Points on a hilly landscape, in no order, each with its height.
From any point a climber steps to the highest of the 5 points nearest to it. It stops when none of these is higher. Distance is the straight distance between rows; heights are no part of it.
mufo: [149 129 112 155  92  89 127 142]  h=5.5
duf: [168 135  60 120 179  77 123  93]  h=45.0
ral: [146 166 140 156 113 116 137 108]  h=43.9
Kelog: [ 90 123 162 105 128 196 117 139]  h=42.3
Gunu: [166 152  75 124 163 103 129  85]  h=43.5
fere: [125  63  56 105 114 118 124 175]  h=44.9
Zaku: [149 163 110 126 174 111 136  74]  h=53.6
napas: [113 120 208 141 134 118 141 127]  h=37.4
mam: [100  94 101  98 124 165 123 153]  h=38.6
fiki: [133 196 209 163 136 138 143  80]  h=17.4
miti: [145 145 137 159 106 102 131 128]  h=35.5
fasom: [162 138  69 120 178  86 131  90]  h=46.0
nel: [164 145  56 121 157  94 121  92]  h=44.3
vesag: [121 161 223 163 125 119 139 110]  h=33.2
vari: [160 137  86 121 191  69 132  88]  h=44.0
gadan: [135 133 164 152 110 106 138 134]  h=39.7
nupov: [104 109 203 128 145 133 138 134]  h=35.2
zoti: [152 166 104 134 149 121 133  86]  h=61.0
liga: [ 94 135 138 122  77 192 103 168]  h=51.9
litu: [ 92 141 156 120  81 197  99 163]  h=47.1
Zunu: [157 159  91 121 168 106 136  81]  h=51.0
rute: [ 94 112 146 103 131 180 121 143]  h=59.9
rarup: [150 178 124 144 147 125 135  81]  h=45.1
Zemef: [150 175 120 149 126 122 129  93]  h=37.1
dalo: [141 180 165 154 127 126 135  92]  h=61.1
Fufi: [ 90 117 178 103 146 183 124 133]  h=60.8
nidun: [ 97 104 169 105 147 167 132 137]  h=46.5
Nava: [156 153 111 121 186  99 138  76]  h=64.9
tep: [117  98 164 131 130 113 137 148]  h=36.1
boked: [126  98 148 133 123 103 136 145]  h=33.1
ret: [141 124 138 152 102  93 133 146]  h=28.1
guzuv: [109  83  76  99 120 158 117 162]  h=51.8
menir: [168 153  48 127 136 100 121 101]  h=42.7
bem: [119  84 126 118 129 119 132 154]  h=31.8
dobo: [166 158  59 137 126 107 119 107]  h=40.0
Kuzeg: [ 99 110 217 126 153 141 139 133]  h=35.4
Goru: [ 94 124 115 109  92 195 110 159]  h=53.9
tem: [155 167 109 147 121 115 129  99]  h=31.6
vipab: [155 163  93 145 122 107 128 101]  h=18.2
Puf: [138 168 183 161 115 116 139 104]  h=49.4
manol: [140 188 171 156 136 134 142  80]  h=51.2
bas: [106  91 135 103 139 144 133 149]  h=39.0
nas: [141 171 160 161 118 118 135 105]  h=50.6
pib: [108  98 172 118 139 129 136 144]  h=38.9
Vekub: [ 94 110 133 104 123 180 117 146]  h=51.3
Rizas: [114  86 127 112 133 133 130 154]  h=30.9
rabe: [ 95 105 189 109 153 157 131 136]  h=42.9
lota: [122  70  84 110 121 113 129 165]  h=51.7
leni: [140 159 165 160 112 108 135 115]  h=44.8
Kurud: [142  77  87 131 107  86 129 169]  h=44.5
risap: [101 104  91 100 110 177 112 159]  h=49.2
disi: [136  89 118 135 107  91 134 158]  h=35.3
Zod: [161 158  69 134 141 107 129  94]  h=40.3
Pas: [112  83 108 103 129 139 125 157]  h=49.5
Kan: [123 152 204 158 121 115 139 117]  h=43.0
Venu: [111  80  95 101 126 143 124 162]  h=66.0
nuv: [174 128  82 126 188  49 128  95]  h=41.4
zutu: [143 185 155 151 139 131 137  79]  h=48.8
gil: [150 178 131 136 155 125 139  74]  h=36.0
sif: [116  89 144 118 133 120 131 152]  h=31.3
Maki: [159 145  95 121 188  86 133  81]  h=53.4
Veb: [ 93 131 127 111  90 194 105 160]  h=52.7
vurut: [155 145  96 156  94  94 125 128]  h=5.9
Furo: [101  98 125 101 131 163 124 150]  h=62.1
Kis: [125 129 187 151 120 107 136 132]  h=37.9
Vabu: [112  80  65  94 111 154 119 168]  h=48.6
mut: [ 99 103 156 103 143 165 128 142]  h=50.5
Rif: [101 109 106 100 109 177 116 154]  h=43.2
miza: [135  64  76 116 110  96 126 174]  h=47.7
Mazo: [124  79 117 119 121 104 132 161]  h=42.6
nesab: [ 85 145 175 119  93 207 104 148]  h=9.2
zipe: [159 160  80 131 146 112 131  90]  h=43.7
mefez: [ 84 135 177 129  61 188  97 187]  h=42.8
Kir: [104  95 149 106 141 146 130 149]  h=44.7
sobe: [161 141  75 151  91  95 122 131]  h=29.4
rogi: [135 187 189 160 129 132 138  89]  h=44.1
simu: [151 105  87 146  91  81 128 161]  h=40.6
kalam: [118  68  54  97 117 134 121 174]  h=43.6
Tef: [121 114 178 140 125 109 137 143]  h=35.9
nugu: [133 161 188 164 116 114 140 113]  h=46.7
lalok: [ 98 119  97 109  88 186 108 161]  h=63.7

For each start below, name the point where the climber stops.
napas | dalo
nesab | lalok
sif | Furo
nupov | Fufi
Rizas | Venu
nugu | dalo
mufo | Venu
sobe | Venu
nel | Nava
vurut | dalo
Kuzeg | Fufi
fere | Venu

Call two points neighbours if one is among the 5 nearest of the other. Go from one point of each pair to the other, from neighbour to neighbour, staying as high as possible. Name the lowest point that can't be avoided.
zoti and dalo | rarup
zoti and Fufi | Tef
Venu and lalok | risap
Furo and Fufi | rute
Furo and Venu | Rif
Nava and zoti | Zaku
